Each row is a point on a landscape with many valleys, with its height.
From any point a ball rolls to the lowest of the 2 points nearest to it. It stops when none of these is lower. Distance is the straight distance between rows; heights are no part of it.
<450> (h 27.7): [ -2 -96  44  10 -25   8 -25 -13   7 -52 -11 -28  10 -48 -19  32  38 -13
  13  10  38 -33  12]
<614> (h 43.8): [-31  38 -16   4 -66 -79 -15  -2  15 -27  30   0  -3   7  -8  30  26  13
  17  42 -13  43  28]
<2> (h 56.6): [ 23 -42 -29 -31  12  67 -16 -24   2  15  35  -8 -35 -26   2 -13   4 -18
  35  18  -9 -16  35]
<851> (h 26.6): [  3  18  12 -49  46 -30 -27  19   5 -48 -40   1  -4 -16  12 -36  27 -42
   8  58  48   7  20]
<149> (h 43.5): [  8   3 -10  24  22  62  10  -6  18  -8 -57  -8  10  72 -11  -6 -84 -21
   5 -13 -16 -12 -10]
<539> (h 20.5): [ 11  36  -7 -31 -32   5  -3 -53  13  -5  32  35  43 -10  -7 -45  -2 -26
  42  36  24   2  22]
<356> (h 29.9): [-24 -16   0  37 -21  26  10  12   9  43   8 -10  32  29 -23 -31 -41 -21
  44  42 -64   1 -15]
<293> (h 8.9): [ 33 -11  -3  32  29  -9  -9  -1  36  -4  -4  13 -13 -19   1   1  -3 -34
 -20 -17  49   5  -3]
<454> (h 27.1): [-72  27   3  -8 -31  44  33  15 -18  30  58 -20 -34  -9  -2   8   5  45
   9  -5 -30  50   3]
<150> (h 59.3): [ 10  18  16 -13 -24  11  22 -45  57 -55 -46  11  18  68 -14 -26   8 -34
  37  67  31  52   1]
<339> (h 27.6): [ 19 -44  24  -3 -13 -58 -40  -3   3 -23  17 -22 -15 -40   0  38  49 -20
   8  16  17  23   8]
<176> (h 15.8): [ 21 -27  19  59  -4 -47 -15  -6  18  15  21   6 -13 -45  21   4   5   0
 -44 -18  66 -24 -42]
<512> (h 24.9): [-38  -1 -12  26  -9  25  22  38  19  36   2 -51  -4  19 -17  -7 -42  25
  17  15 -81  21 -23]
<296> (h 75.5): [-23   7  35   0  18  17  33  38 -23 -11 -55  41  34  29 -28  -4  35  45
   0 -26   4 -10  14]
<673> (h 20.4): [ 16  -7  19 -41  44   0  -8   8 -10 -18 -22  32   0 -22  -2 -31  16 -66
   8   8  31 -23  38]
<455> (h 49.7): [ 24   7 -40   7 -28 -17  17 -36  13  22   4  22  43  23  -7  52  16  46
 -12 -29 -40  47  -3]
<284> (h 37.7): [ -7  25 -13  41 -11  16   0 -49   1 -34   2  45 -20  51  -1 -22  -6 -18
  23  60  27 -21  19]
<619> (h 10.8): [ -9 -23   0  32  24  19 -13 -11  -2  -9 -23 -19   0 -16 -21  -1 -47 -35
  -8   5  -3 -58  24]
<59> (h 52.7): [ 26  -1 -40 -34  22  54  12 -31  -9   5 -16  13   2  19   5  16  -8  24
   4 -44 -39   5  31]
<29> (h 21.9): [-13 -51   4  30 -26 -63 -34  39 -22  42  -1 -25 -14 -27  37 -20  30   4
 -17  27 -35 -52 -61]
<559> (h 20.0): [-50  20  16  22   7 -22 -10  35 -47  21   0 -30 -18   1  13   3 -16  19
 -14   0  -3 -62 -24]
<711> (h 79.1): [-49  66 -36   1  20  16  34  31  32  13 -25 -28  23   5  10 -11 -43  43
 -50  -9  23   6  17]
<755> (h 34.2): [-31 -16  -6  47 -24  28 -13   9  -6  80  23   6  57  12  -8 -46 -18  33
  37  21 -50  24 -40]
<758> (h 25.4): [ 37 -73  39  -7  -4  -3 -51 -21 -12 -26 -27 -14  41 -22   0   9  29   7
 -17  -2  37 -15 -12]
<132> (h 66.7): [ 28  -2   0 -24  21   5  -8  -3  27 -29 -43   6  20  57   0 -25  38 -34
  20  46  17  68 -17]
<298> (h 5.7): [ -4  -8 -19   1  18 -57  -3  64   4  22  10 -12 -56 -21  24  -3  46 -12
 -10  16 -17  11 -19]
<241> (h 12.1): [ 44  37 -23 -17 -33 -30 -18 -68  25   7  33  22  61 -15 -10  -8 -30 -11
  18   1  29  31   3]
<484> (h 77.1): [-18  66  18 -36  -7 -47  15   2 -30 -53 -37  17  15  12 -16  14   4 -28
 -26   9 -60  -8  38]
<814> (h 43.9): [  5  14  22   3 -35  14  45   2   1 -16  12  35   8  39 -33  -4   0  -6
  32  -1 -14  37  -3]
<398> (h 19.5): [ 26 -34  11  33  -5 -12 -40 -37 -31  23  42  19   2 -29  25   0  21  -8
  -2  -5  59 -30 -11]
<254> (h 17.5): [ 46   6  -5 -26  11  32 -64 -48 -62 -45 -14   2 -27  38  20  25 -37 -16
 -10 -19  15  -6  10]
<579> (h 78.0): [-29  88 -32 -29  -8 -52   8   9 -14 -16 -23 -12  18  26 -12   8 -28  24
 -33   7 -28 -22  24]
<58> (h 40.4): [ 31 -40 -22  57  27  50   5   0   8  37 -36  -1  25  50 -12   3 -50  -7
  -7 -16 -28  -6 -31]
<749> (h 22.1): [-34  20 -17   7  16  23   7  28 -32  48  -3 -39 -12  21   1   5 -39  39
  -9 -19 -48 -14 -26]
<114> (h 20.1): [  7 -21 -20 -16  32  39 -58 -36 -34 -41 -54 -17 -21 -10  13  30 -19 -31
 -27 -18  15 -47  31]
<533> (h 37.0): [ 29 -44 -13  50  -4  24   3  14   2  84 -11   0  31  35  -8 -25 -14  28
  -1 -10 -56  13 -62]
<302> (h 18.3): [-34  34  11   2  42  -4  12  49 -22   0 -18 -10 -30  -7  -4 -20 -55  -8
 -22 -36   6 -62  -2]
<52> (h 15.5): [ 22 -44  -7   4  34  16  -1   8  21 -11 -17  20 -27 -38  -9   2   9 -71
 -26 -27  40 -39  32]
<347> (h 39.0): [-18 -13  57  15 -18  53  49  31  -5 -37 -19  24 -29  55 -28  -6  17  14
  45  15 -35  21   5]
<600> (h 47.2): [ 18  33  -2 -10 -33 -24  47   8   9   8  18  44  25  29 -26  35  27  21
   4 -23 -10  62   0]
<277> (h 38.2): [ -3  45 -19 -18 -44 -44  18 -21  34 -28  37 -28 -13  10  -3  17 -23 -11
  13  36 -19  42  11]
<16> (h 73.6): [-44  21   3  19  23 -31  40  72  32   9  -7  18 -12 -33   5  -7  54  22
 -37  -5  76   0  16]
<741> (h 71.1): [ 36  17 -10 -19   3 -43  34  33 -13  38  16   4 -28  -6   7  26 -20   8
 -58 -71 -45  -2 -35]
<827> (h 13.2): [ 22   2 -17   8   8  20 -52 -52 -28 -41  -5   3 -19  46  34  29  -1  34
   6  -6  55  10   3]
<649> (h 17.4): [-20 -41 -18  16  58   8 -55   5 -15 -23 -64 -24 -12  -6  13  -9  -7 -32
 -22  17  11 -66  23]
<212> (h 29.8): [-42  23   2 -21 -29  55  43 -11   4  -9  16   6 -11   8 -15   0  22  62
  34 -14 -40  13  37]
<813> (h 29.4): [-13 -49   9  21 -32  13 -14 -20 -33  20  20 -29  12 -16  32  12  24  20
   8  -6  12 -49 -30]
<862> (h 26.2): [ 28 -56   8  40  -1 -22 -31   8 -28  42  16 -13 -21  -1  23   2   7  -5
  -1  11 -16 -25 -53]
<698> (h 24.7): [ -9  13 -35  24   1  14 -17 -54  -1 -27 -11  11   3  22   5   4  16  23
  25  29  14   1  35]
<717> (h 70.5): [ 68  10  49 -27  19   8 -14 -16 -41 -33 -11  19  24  13 -15  38 -31  -7
 -24 -83  11  19  -8]
<80> (h 70.7): [ 72   6  16 -16  15 -15  13 -15 -22   7  14  19 -17  -1   3  42 -21  -5
 -46 -93  -8  12 -25]
<144> (h 25.3): [-59   7  23 -16 -13   0  11  52  -8  32  52 -53 -37 -31   8  -5   4  37
  18  13 -38  13 -12]
<449> (h 16.1): [-30 -41  -3  14   3 -51   2  44  -2  24 -26 -39 -21  -8  24  23  54  25
 -29  12 -28 -18 -32]
<770> (h 31.4): [ 29 -23   9 -22  20 -39 -50  -2  14 -18   6  -4  22 -39   4 -20  28 -20
   7  45  29  20   3]
<416> (h 58.2): [ 25 -44  -2 -15   7  28  -6 -14  39  18  46 -28 -49 -66  20  -8 -11  10
  18  -7   1   6  -3]
<169> (h 74.6): [-60  11   1  22  12  -4  24  37 -14   6 -31  22  14 -19   3  -8  65  35
  -8 -13  32 -32  23]
<517> (h 69.5): [ 54  25  37 -47  13 -12   3   6 -12 -42 -24  31  35  28   1 -12  45 -22
   4  -4  35  68  -7]
<709> (h 51.3): [  6   1 -36   4 -19  12  24 -37 -19  25   1 -11  16  20   7  54   4  50
 -18 -49 -20 -13   3]
<248> (h 72.5): [  1  10 -25 -23  57 -17  28  60  31  15 -30  25 -11 -27  11 -16  34  12
 -43 -39  35  -1   8]
<793> (h 26.3): [-24 -11  -5   8 -21  10  13  -7  51  27  18 -20  64 -40 -27 -25 -52  14
  24   3 -29  16 -10]
<304> (h 28.6): [ 22  21  -4 -17 -30   4  -1 -41 -12  17  92  -3 -31 -40   5  15 -42 -19
  32 -15  -6  11   6]
<54> (h 23.2): [-46   1   9  -3  -4  -3 -15  21 -11  15  61 -28 -44 -59  34 -22  37  30
  16  10  29   8 -12]
<589> (h 32.4): [ -6  20 -28   7 -42  -9  24 -22  60   9  81 -22 -31 -29   5  19 -42 -14
  22   8 -19  44  -5]
<23> (h 78.7): [-52  89 -30 -31 -14 -27  35  31  20  26 -14 -33  39  24 -16  -6 -33  42
 -34  24  -9  11  12]
<562> (h 71.7): [ 16  45  -1 -42  37 -23  43  37 -13  18  -2  21 -21  -5  12  -5 -12 -16
 -35 -50   7   0  -9]
<9> (h 54.6): [ 24 -18 -43 -69  19  66  -4 -27  -1   4 -10  24   0   2  -9 -27  13 -34
  19   5 -33  -6  47]
<168> (h 76.2): [-21  51  35 -32   2  -5  41  20 -27 -40 -51  24  19  41 -34  -3  14  33
  -9 -13 -54   4  25]
<74> (h 19.8): [ 13 -51  -4  44  -2 -53  -6  24  37   8   9  -9 -33 -17   0  25  33 -17
  -4  36  -1  29 -16]
<374> (h 20.7): [  6  25 -37  24 -26 -20   6 -33  63  39  34  11  59 -21  -1 -16 -45  -5
  -3  -1  -3  32 -13]
<710> (h 22.3): [ -2 -62  20  25 -10   7   8  -4  18 -34  12  -4 -43 -47 -14  26  15 -44
  19   3  20 -30  37]
<177> (h 15.9): [-13  30  -4 -23  26  15  19   4   4 -10 -22  -4   2  -6 -14 -29 -63 -58
 -13 -17  -3 -59  12]
<37> (h 22.2): [ 20 -64  11  14  36  -2 -52  -5 -17 -15 -50 -36  -1  -7  35   5  -6   1
 -31   9  24 -46 -32]
<190> (h 33.6): [-65   5  18   9 -25  34  61  44   5 -10  -7   8 -11  18 -33  11  46  36
  24   0 -34   5  24]
<593> (h 49.1): [  5  15  11   5 -22  39   0 -35   9 -31 -11  46  15  89  -2 -31  15   5
  45  61   3  32   4]
<234> (h 26.1): [ 17  28   3 -21 -33   6 -29 -49 -19 -20  57  11  -2 -23 -15  -4 -26 -32
  29  23  -9 -18  22]
<422> (h 21.5): [-22 -20  41  11 -15 -22 -45 -10 -29  18  58 -13 -21 -70  45 -20  35  20
   2  -2  64 -31 -35]
<675> (h 70.2): [ 68   8  42 -27  40   1 -16  11 -20 -18 -19  42  21  16  -2  -1   0 -31
 -19 -41  60  34 -27]

Two balls start at each pair of points below. Name the first point that both come to, or write -.
<2>, <356> -> -
<347>, <58> -> -
<484>, <277> -> -
<741>, <533> -> -

Call two points neighbours if one is among the 2 nearest of the other. Go from one point of each pair to the other, from neighbour to neighbour, staying as low as possible. Name the highest point that can't be avoided.
<298>, <293> -> <813>
<827>, <649> -> <114>
<241>, <649> -> <356>
<293>, <619> -> <450>
